Points on a hilly landscape, in no order, each with its height.
From any point a climber takes the steepest step (rise divided by distance) to one of its 6 nearest points. It stops when none of these is higher. Distance is the straight distance between rows; heights are no part of it.
<845> height 2.24: [141 127 162  99 123 156  57  94 143  43 154 172 127 152 127 120 115 113
 118 121 111 170]
<346> height 5.33: [126  86 113  96 125 105 228 106 121 139 106 111 141  85  95 120 137 136
  80 143 105 134]
<990> height 5.71: [132 131 112 135  55 166  70 145  69 145 134  96 105 164 178  94 108 164
 128 136 101  56]
<141> height 1.26: [118 112 114 144 134 133 191 119 141 142 135 114 175 114 154 110 137 103
 120 161  98 117]
<732> height 3.89: [117 143 126 131 112 141 141 186  74 141 111 107 122 132 100 131 135 177
 147 132 172 119]
<589> height 3.77: [134 115 127 148 154 126 159 126 178 139 121 138 117 120 103 130 118 112
 146 116 145 124]
<909> height 4.78: [133 162 132  99 132 127  22 101 161 105 116 125  70 160 153 105  99 127
  89  80 169 153]
<99> height 5.34: [137 137  91 131  64 144  67 165  51 142 146  86  76 173 152 112 112 165
 156 134 113  67]
<383> height 2.53: [126 111  71 155 130 118 194 153 108 179 125  86 122 115 158 140 133 114
 143 160 120  95]
<887> height 1.67: [112 117 122 152 122 149 161 126 124 159 145 116 199 108 194 108 144 108
 123 165  68 114]
<386> height 4.55: [141 109 134 122 153 118 184 105 174 120 126 165 130  97  48 144 124 123
 114 121 134 142]
<977> height 4.18: [123 172 163 128 171  92  55 119 158 122 114 139  93 126  84 164 109 140
 120  74 204 175]
<401> height 3.54: [127 136 139  93  51 155  94 140  57 101 119 126 161 172 154  91 145 185
  88 149 117 115]
<615> height 0.38: [114 127 120 166 144 149 114 104 177 142 153 142 181 122 172 114 119  91
 136 139  91 117]
<1045> height 3.58: [128 138 117 120 111 132  83 176  98 139 128 110  85 148 111 135 113 158
 173 127 161 105]
<107> height 4.31: [138 157 170 112 157 108  28  78 134  76 141 171 127 124  97 164 112 143
  84  87 175 221]
<129> height 3.22: [127 130  92 160 166  93 162  87 221 149 131 135 113  96 123 137 111  70
 140 116 141 120]
<914> height 6.99: [132 137 154 130  96 164  77 140 113 119 120 127 124 160 117 102 115 161
 124 134 151 116]
<684> height 3.59: [133 122 159  96 139 139 184 133 115  86 134 161 176 114  87 128 148 142
 125 140 114 147]
<839> height 1.93: [124 107  36 163 148 102 168 159  69 201 158  63 128  86 196 154 155 113
 138 181  76  94]
<117> height 5.66: [122 130 127 134  90 142 100 166  82 142 117 104 114 161 139 107 122 167
 148 133 157  97]
<244> height 3.50: [139 127 178  97 157 133  77 110 107  36 172 210 139 124  91 160 132 135
 116 126 118 183]
<241> height 1.58: [103 137 115 181 145 135 110  99 193 153 147 133 147 115 176 124 108  74
 157 136 112 116]
<57> height 3.64: [136 131  85 152 114 126 110 170  81 163 150  81 103 150 180 134 134 116
 195 141 100  82]
<229> height 2.93: [133 187 128 110 163  93  67 128 155 131 119 122  63 125 122 141 127 108
 137  53 197 172]
<933> height 3.57: [119  81  68 134 130  91 218 146  92 165 120  73  86  88 121 127 128 117
 113 151 124  88]
<524> height 4.44: [136 142 166 141 157 132 101 118 157 120 117 164 124 119  67 163 116 140
 132  97 178 168]
<1062> height 5.32: [107 133 145  84  72 131 168 142  78 124 104 115 187 143 191 121 179 135
 105 138  61 157]
<169> height 2.55: [121 132 109 163 134 134 128 148 123 166 128  98 114 129 158 124 127 114
 169 134 120  93]
<195> height 4.36: [140 141 117 134  97 145  43 134 128 132 130 108  74 163 160 117  88 137
 144 106 131  90]
<28> height 4.43: [133 117 149 119 146 105 182 138 108 129 109 138 149 103  46 145 141 173
  91 137 155 149]
<152> height 4.16: [129 130 133 148 156 136 141 101 201 130 126 156 134 115 114 129 121  91
 153 105 129 148]
<200> height 4.05: [115 113  88 140 114 116 188 154  89 191 115  75 139 120 187 132 165 123
 123 149 102  99]
<456> height 4.54: [160 111 134  97 177  90 195  78 143  96 144 202 136  74  23 157 117 118
 103 142 118 143]
<357> height 4.68: [148 139 151 101 134 137  28  84 169  78 128 166 102 146 136 131 111 115
  91  92 151 186]
<547> height 4.12: [136 175 132 110 138 119  35 118 155 120 106 128  60 146 135 122 107 125
 115  71 184 159]
<707> height 3.31: [120 132 152  93  86 141 168 140  91 127 109 127 178 129 150 117 155 149
 106 140  95 149]
<66> height 4.52: [133 131 181 142 155 122  99 127 121  90 134 165 158 114  51 156 131 173
 118 122 163 175]
<181> height 4.25: [133 123 159 134 135 146 140 139 133 121 108 140 132 123  81 131 128 149
 138 118 157 143]
<1026> height 4.83: [137  93 119 122 145 111 219  98 152 124 129 140 146  98  94 126 131 110
 104 151 117 121]
<570> height 1.07: [127 126 172  75 110 148 111 124  98  46 155 170 166 147 130 113 139 145
 114 148  90 142]
<397> height 4.30: [132 133 187 118 151 121  59 118 118  60 153 183 144 134  78 161 124 160
 113 124 145 187]
<519> height 6.37: [113 131 113 147  78 151 108 137  87 172 140  98 159 143 213 103 133 137
 124 140  75  78]
<578> height 2.66: [129 118 155 128 115 155 145 131 124 110 123 137 152 148 115 114 139 130
 131 125 139 131]
<1036> height 3.30: [121 127 103 162 149 123 143 118 198 161 131 123 110 126 141 126 114  85
 160 116 129 112]
<592> height 4.97: [125  93 111 113 133  88 219  98 136 150 126 125 106  79  61 113 111 125
  85 144 135 106]
<534> height 4.34: [111 127 138 156 100 158 117 130 123 162 149 111 177 139 189  97 127 121
 138 147  88  90]
<84> height 5.19: [112  95  82 115 113  98 204 156  84 180  89  72 113  98 152 130 153 141
  92 145 108 116]
<298> height 4.47: [150 144 130 127 181  86 145  91 181 125 108 181 105  93  45 156 117 123
 121  92 169 161]
<854> height 4.77: [121 134 148 101  55 151 111 129  83 111 128 118 183 163 177  95 142 152
  96 147  77 111]
<926> height 2.42: [126 166 126 120 135 118  46 165 134 120 127 102  55 156 120 137 103 138
 168  98 171 130]
<207> height 5.20: [127 132 174 113 117 143 100 138 105  91 128 165 162 140  89 116 130 170
 112 135 152 148]
<924> height 4.13: [105 113  94 136 110 117 192 141  93 191 104  87 152 120 192 129 164 121
 107 150  88 110]
<161> height 5.48: [122 133  98 155  95 143  91 149  91 170 148  85 124 148 197 111 120 124
 159 139  94  67]
<773> height 5.55: [115 139 117 123  69 142 143 152  69 166 108  94 159 148 188 104 166 142
 127 133 104  99]
<425> height 0.95: [130 118 150 124 135 154 125 107 150  80 153 161 171 143 126 116 130 104
 147 131  96 146]
<638> height 2.92: [135 154 131 126 128 131  43  79 198 111 134 137  97 153 183 107 102  85
 113  81 131 153]
<955> height 3.56: [127 101  77 117 121 104 209 165  67 167  94  74  83 111 115 127 150 144
 108 142 136 101]
<452> height 4.40: [141 147 185 128 178  90  75  88 142  96 130 192 142 103  59 197 118 154
 107  85 171 197]
<455> height 3.42: [127 110  83 154 160 105 186 131 169 149 129 107  88 104 105 134 107  97
 147 136 147  99]
<888> height 3.29: [132 146 110 153 158 107 136 134 185 147 126 116  95 119 127 128 113  98
 172 103 154 113]
<468> height 3.92: [127 110 136 139 127 122 185 136 139 141 104 118 137 116 103 127 126 137
 118 137 152 109]
<574> height 3.00: [133 119 151 122 163 147 141  84 174  87 161 176 166 119 134 139 134  68
 146 125  88 165]
<868> height 3.61: [129 143 154 135 141 131  92 164 111 127 113 125 110 130  86 146 121 174
 138 119 196 138]
<233> height 4.21: [127 147 136 133 147 109 117 134 177 138 101 131  75 118  90 148 114 117
 152  94 182 153]
<420> height 2.38: [119 148 124 138 110 140  50 105 172 130 146 116 109 159 179 112  93 104
 133 109 115 105]
<800> height 5.46: [137 132 137 110  86 160  38 106 143  98 121 133 109 174 139  92  98 163
  90 137 121  94]
<559> height 2.88: [107 124  69 166 124 119 148 164  75 212 153  82 149 106 220 152 157 117
 130 173  73  89]
<918> height 3.95: [131 137 135 141 117 148 109 159 121 142 119 111 105 153 134 104 117 134
 169 132 143  98]
<511> height 2.03: [140  98  50 149 152  90 198 152 104 162 144  67  80  98 133 144 130 116
 150 168 125  82]
<449> height 4.46: [138 148 142 127 154 108 143  95 188 128 117 163 108 110  79 154 124 100
 139 103 163 153]
<676> height 2.16: [140 119 179 104 139 149  94 116 122  47 163 176 156 137 105 127 131 125
 130 132 110 159]
<366> height 3.51: [134 132 147 138 135 146  95  99 185 113 121 150 132 148 132 117 108  98
 139 105 133 145]
<159> height 3.69: [129 128 171 102 113 155  44 117 118  52 141 161 142 157 105 116 117 174
  90 149 140 145]
<594> height 2.68: [140 128 175  97 166 125  92 106 107  33 188 225 112 127 104 159 134 103
 137 120 114 177]
<40> height 4.20: [140 140  97 116  96 134  92 191  33 139 138  74  86 163 129 128 134 173
 177 132 146  83]
<382> height 2.32: [125 120 144 138  96 164  69 100 150 110 139 133 146 158 163 105  94 118
 125 135 114 112]
<158> height 4.27: [115 120 122 122 103 128 171 143  98 161 113  95 172 127 189 118 173 132
 108 138  78 132]
<620> height 4.10: [127 129 146 110 106 137 159 161  83 113 107 136 169 127 107 116 147 171
 106 138 143 149]
<768> height 6.10: [112 119 113  95 100 108 215 135  95 157  76  92 154 111 146 136 181 148
  73 140 102 143]
<1065> height 2.27: [111 109 101 167 130 127 175 147 127 176 124  93 153 108 168 121 136 118
 144 159 114 102]
<212> height 4.67: [146 109 148 103 157 114 193 115 128 113 137 165 154  91  46 140 132 132
 100 144 125 140]
<170> height 1.91: [106 121 136 119 118 139 181 127 115 129 143 112 209 115 175 114 153 104
 112 161  60 139]
<815> height 3.14: [126 134  75 153 169  86 158 141 175 142 126 101  59 106 117 155 115  88
 163 122 149 105]
<278> height 4.50: [154 127 136 115 167 106 154  79 179 103 127 196 123 101  63 156 131  97
 136 102 132 168]
<584> height 1.32: [139 129 111 135 121 117 144 189  72 159 123  76  82 140 118 125 132 147
 177 139 144  90]
<683> height 3.60: [150 133 162 108 156 140  68  87 154  54 153 193 123 136 118 148 119 117
 114 100 127 191]
<630> height 2.50: [115 125 112 164 144 131 136 121 173 149 137 116 130 130 154 120 121  82
 157 138 117 110]
<555> height 2.57: [135 122 112 148 144 132 156 161 136 141 114 112  96 132 101 131 120 131
 166 123 155 102]
<660> height 4.23: [115 117 104 126 103 134 169 164  74 169 109  84 125 150 154 116 160 142
 148 135 127 102]
<458> height 4.09: [140 119 150 120 159 136 160 101 174  86 149 188 151 119  89 144 141  96
 152 120 111 160]
<518> height 3.44: [114 141 137 111  95 124 155 176  58 145  81  96 144 135 113 135 167 200
 105 139 163 133]
<525> height 5.17: [126 138 152 126 125 143  71 117 165 122 113 147 112 146 120 127 108 136
 134 100 165 143]
<384> height 1.17: [119 122 131 131 117 151 159 127 129 141 131 124 170 131 150 111 136 127
 138 141  99 124]
<772> height 4.45: [125  92  97 134 133 105 228 134 126 154 118 101 114  92 114 118 122 117
 100 149 127  97]
<461> height 7.01: [146 149 137 106 121 140  27  72 179  96 128 132  93 169 171 107 111 116
  86 102 123 144]
<280> height 2.99: [107 123 115 162 158 132 170 107 180 154 131 141 161 110 140 129 119  88
 146 138 102 116]

Two climbers start at each pair of points below. Name the first point that both come to, or write none.
<152> / <574> | <278>
<425> / <241> | <278>
<298> / <129> | <386>

For each start below, name the point where the climber stops.
<28> | <768>
<455> | <768>
<630> | <768>
<280> | <768>
